The views of a scene show one set of named points, each view turned or mirrored, and shifted as a whole, with a little noise and some points left out.

Scene 1
View 1
j_643: [  1  10   7  14  -7 -14  16 -25 -14  13  -4 -16   5  -4   5  -4 -18 -41
   0   7  14  -4   8 -18]
j_330: [ 16  27 -23  34   0 -27  11 -15   0   2  18  -2  12  -9 -41  12  14 -16
   7   0   1 -22  -2 -39]
j_469: [ 13   1  -8   7  -7 -28  11 -17 -10   9 -12 -23   7 -10   5   8 -24 -32
  15  18  14 -14  -8 -24]
j_843: [ 23  27 -32  13   7 -22  16  -2  -6  20  26  -4   5 -25 -25 -11   9 -24
  19 -16  15 -34  17 -64]
j_720: [ 38  16 -33  46   1 -26  22 -10  10 -18  26  -6  11  -2 -32   4  20   3
   6  15  -7 -25  -7 -38]
j_461: [  5  -6   1  13  -9 -10  -7  -9 -12  20  -5 -30   4 -12  25   5 -35 -41
  17   5  15 -25  -3 -36]
j_545: [  1  27  -8  11   8 -21  34  -5 -20  21   0  -6  -7 -13 -26 -17   4 -40
  13  -5  18 -18  25 -33]
j_371: [ 17   0  -8  18 -11 -38  23 -19  -9 -16 -22 -17   5  14 -25  23  -1 -12
   6  45   4   5 -44  -3]
j_182: [  9  16  -6  25  -5 -38  25 -22  -8  -7 -16 -11   7   2 -31  18  -1 -21
   6  28   5  -5 -12  -2]
j_847: [  2  -2   6  38  -9  -6  -8  -8  -4   7  -3 -26   4  -1  10  15 -23 -33
  11   9   4 -29  -7 -26]
j_885: [ 29  -5 -24  10 -11 -26  -3 -10  -2   4   3 -22  11  -6  -3  16 -11 -14
  18  18  10 -17 -37 -47]
j_313: [ 16  25 -18  38  -7  -3  -5 -20   2  11  42   1  17  -6 -30   6  20 -17
  -5 -18   0 -18  -6 -61]
j_274: [ 17   9 -16  26 -10  -5 -16 -15   1  17  30 -14  16 -12   0   7  -5 -24
   5 -12   6 -24 -11 -62]
j_743: [ 17  16 -24  29   6 -39   7   0   3   5  -4 -17   8 -23 -22  16 -13 -21
  29   8   7 -45   9 -32]
j_267: [-22   9  19  35  -1  -5  10   7 -21  14 -21 -21 -15   7 -20  11  -4 -42
  17   8   8 -27  -6 -15]
j_337: [ 16  39 -19  30  -2 -32  22 -35   1   0  23   8  21 -10 -50   9  20 -18
  -8  -3   1  -4   8 -28]
j_577: [  2  22  -7  26  -3 -24   3 -19  -5  12   3 -10  12 -12 -23  15  -7 -32
   9  -1   7 -21   4 -28]
j_951: [ 17   1 -13  20  -6 -10  -1  -7  -5  12  12 -21   5 -10   7   1 -13 -26
  13   3  10 -26  -7 -48]
j_206: [  9   4   2  26 -16  -4  -1 -30  -5   6  13 -16  13   4   8   7 -12 -30
  -9   6   5  -2 -14 -30]
View 2
j_847: [  4 -25  13  18  -1   9 -10  -5  -8  -3 -27   4  -7  14 -26   0  17  17
 -31  22 -10  -9   3   8]
j_337: [  4  10 -21  -6  32 -12  -9  14  22  14  16  -8  -9   9   8  -2 -22  16
 -61  11  -2  22  38  17]
j_885: [-30 -20  21 -14  33  18 -13 -13  16  -1 -33  -8 -24   1 -21   5  11  15
 -38  27  11   5  10  11]
j_743: [ -4 -29   4   1  17  12 -19  27   1   2 -22  -6 -24  15  -2 -32   3   1
 -32  19  17   8  22  12]
j_267: [ -8 -17 -17  15 -26   4  -8   1 -10  13 -33   5  14  30  -2  -1  22   8
 -32  10  -9 -14   7  28]
j_843: [  3   0  10   1  26   5  -5  17  11   2 -25 -15 -26  25 -16 -20 -30  -2
 -32  15  23  19  50  47]
j_206: [  3  -2  13  11  15   5   0 -21   2   0 -13   1  -6   7 -27  22   1  27
 -44  21 -14  -1   7   7]
j_577: [  0  -8   0  11  15   5  -8  10   2   5 -10  -7  -3  17  -6 -11   5  19
 -45  15   1  -1  19  13]
j_330: [ -5  -9 -12  -7  27  -6 -20  15  21   5  -5  -7 -13  12  -5 -10  -6  12
 -49  16   2  17  40  24]
j_643: [  5   6   9  15   0  12  12 -11 -14  12 -17   2  -6  16  -5  11 -12  11
 -36  15  -1  -4  -1  10]
j_371: [-41 -18 -18 -26  11  10 -15 -14  16  20 -15   7  -8  -9  18  21  20  11
 -48  23  -6   3 -13 -13]
j_951: [ -2 -14  22   7  16  12  -6  -7   2  -4 -32  -4 -20  14 -31   0  -3  11
 -30  22   5   3  18  23]
j_313: [  7   0   1   3  33 -14 -16   0  27  -6  -5 -13  -9  16 -33   2 -12  26
 -54  16  -6  17  55  40]
j_274: [  0 -10  27   9  30   7  -9 -10  11 -12 -26 -12 -17  15 -45   0  -1  25
 -39  23   3   5  31  31]
j_461: [  0 -14  32  21   4  24   5 -11 -18  -3 -39  -2 -12  18 -28  -1   7  14
 -23  22   7 -12  -2  14]
j_545: [  3  12  -9   7  -4   7   7  10  -7  18 -23  -3  -9  29  10  -9 -27  -8
 -31   8  15   9  25  38]
View 3
j_206: [  1  -9  31 -18 -17 -27 -53 -12 -33 -10   6   0 -15 -12 -28 -12 -17   7
  20 -21  21   1  10 -26]
j_267: [ -8  -9  12  10  -4 -37 -15   0  -9 -17   0  -8 -20   6  17  14 -16  20
  20 -10  32  18  14  -9]
j_182: [ 22  -4  12   0 -10 -18 -31 -19 -21 -21  14 -12  18   2 -14   9   2   6
  15  14   1  16   5 -19]
j_330: [ -5   7  14  -1 -28 -11 -34 -24 -19 -12  -5  32  25   8 -30   4  15  20
  19  -6  13  10   3  -8]
j_577: [-10 -13   9  -4 -20 -18 -29 -15 -22 -10   2  12   7   9 -26  -2  -9  20
  27 -12  16  10  10  -9]
j_461: [-14 -13   5 -19 -29 -29 -40  -6 -37  -8  -2 -29 -25   3 -19  -9 -45  22
  32 -23  28  -2  13  -3]
j_743: [ -9   0  -7 -13 -34  -8 -21 -21 -27  -9 -14  -2  25  22 -18  -2 -13  32
  23   1  18   8  12  14]
j_371: [ 35   7  28  -1 -11 -29 -35 -31 -30 -25   6 -37  16  -9 -10  10   3   1
  10  27   6  10  -2 -28]
j_720: [ 12  32  19 -18 -40  -4 -53 -28 -29 -13 -16  27  34   2 -19  -2  19  17
   2   1  18   4  -1   1]
j_843: [-33  14  -9   2 -56 -11 -46 -18 -29  -7 -11  31  10  13 -39  13  -2  36
  32 -27  20   3  -5  12]
j_469: [  3  -7   2 -10 -27 -23 -40 -14 -36 -15   6 -31  -4   2 -24   1 -28  16
  28  -5  11   4   7  -9]
j_951: [-13   4  13 -17 -38 -23 -47 -16 -37  -8 -12  -6  -9   0 -24  -7 -23  25
  25 -22  30  -3   5  -1]
j_337: [  0   0  15   3 -24  -7 -43 -22 -17 -14  11  47  30   2 -44   5  23  12
  19  -9  -1  14   1 -19]
j_847: [ -2 -11  19 -23 -16 -26 -33  -6 -27  -8  -7 -13 -14   2  -4 -15 -30  17
  19 -15  32   3  18  -5]
j_885: [ -1  11  24 -15 -40 -29 -43 -37 -46  -8 -18 -29   7  -3 -33  -4 -14  21
  24   1  24  -7  -4 -10]
j_274: [-23   3  28 -20 -40 -26 -49 -25 -40   0 -20   9  -9  -2 -39 -14 -17  26
  27 -30  35  -8   4  -8]
View 4
j_951: [ -1  16 -16 -38  -4   6   9   0   0  -7  -6  24 -15  14 -13  13  -6 -27
 -25  -2 -10   4   8  -2]
j_461: [ -4   6 -23 -49  -2  -5  21  -2  -8  -2 -10  14   1  14 -18  -6   3 -15
 -24   2  -6  -7   1  -9]
j_469: [  0  -1  -4 -36 -14  12  31 -10 -14 -24 -13  12 -11  19 -24   0   4  -8
 -13   7  -2   4  -3  -4]
j_371: [ -8 -11  23  -5 -39  25  42 -21  -7 -53 -17  -5 -21  -3 -18   5 -11  13
 -19  27   0  30   0   3]
j_274: [ -2  28 -10 -27  -6  11   0  -2   1  -9   4  32 -24  18  -9  12 -15 -42
 -37   2 -15  -4  16   0]
j_643: [ -3   4   4 -43  -5   7  12  -8  -7 -22  -3   8  -8  26 -11   3  22   6
  -5   0  -8   5   9   2]
j_720: [  7  18  17  -9 -31  35   3 -15   4 -35  -6  31 -42   3 -11  48 -32 -27
  -6  -8 -17  39   1  15]
j_330: [ -9   9  15  -3 -21  31  -3 -21   0 -29  -1  22 -32  33 -13  31 -17 -31
  -5  -9 -17  23   8  10]
j_577: [-13   4   6 -16 -13  17   2 -21  -8 -19  -1  13 -13  35 -15  10  -2 -19
  -5  -9 -15   8   2   3]
j_337: [ -4  15  37  -3 -20  38 -10 -28  -4 -42  10  23 -38  42  -8  31  -2 -18
   9 -12 -21  18  13  19]
j_885: [  1  10  -5 -20 -21  19  32  -6  -6 -29 -12  24 -28   6 -23   6 -22 -31
 -37  20  -3   6   4  -4]
j_313: [ -8  30  13  -7 -10  25 -23 -11  11 -20  15  31 -36  30   1  31 -15 -39
 -24  -7 -24  10  27  12]
j_267: [-34 -19 -17 -24 -12   0   3 -11  11  -7 -15 -19  11  25  -6   9   9   5
 -12  -3  -9  30   5  -4]
j_843: [  2  11 -10 -30   1  32  -4  -5   4 -16  -8  38 -34  54 -23  40  -6 -55
  -4 -16 -11  17  12   5]
j_545: [ -8  -9  -4 -39   2  24   1 -10   5 -23 -13  11 -16  59 -19  31  23 -17
  12 -15  -7  28  11   5]
j_182: [-11  -9  24  -9 -31  24  24 -27 -11 -41 -11  -1 -17  17 -18  11  -1   8
   1   5  -7  26  -4   7]

In a view up to two points have been moved. Name them for each view, in the order of its rows, or write none.
view 1 -> j_274
view 2 -> j_577
view 3 -> j_330
view 4 -> j_951, j_267
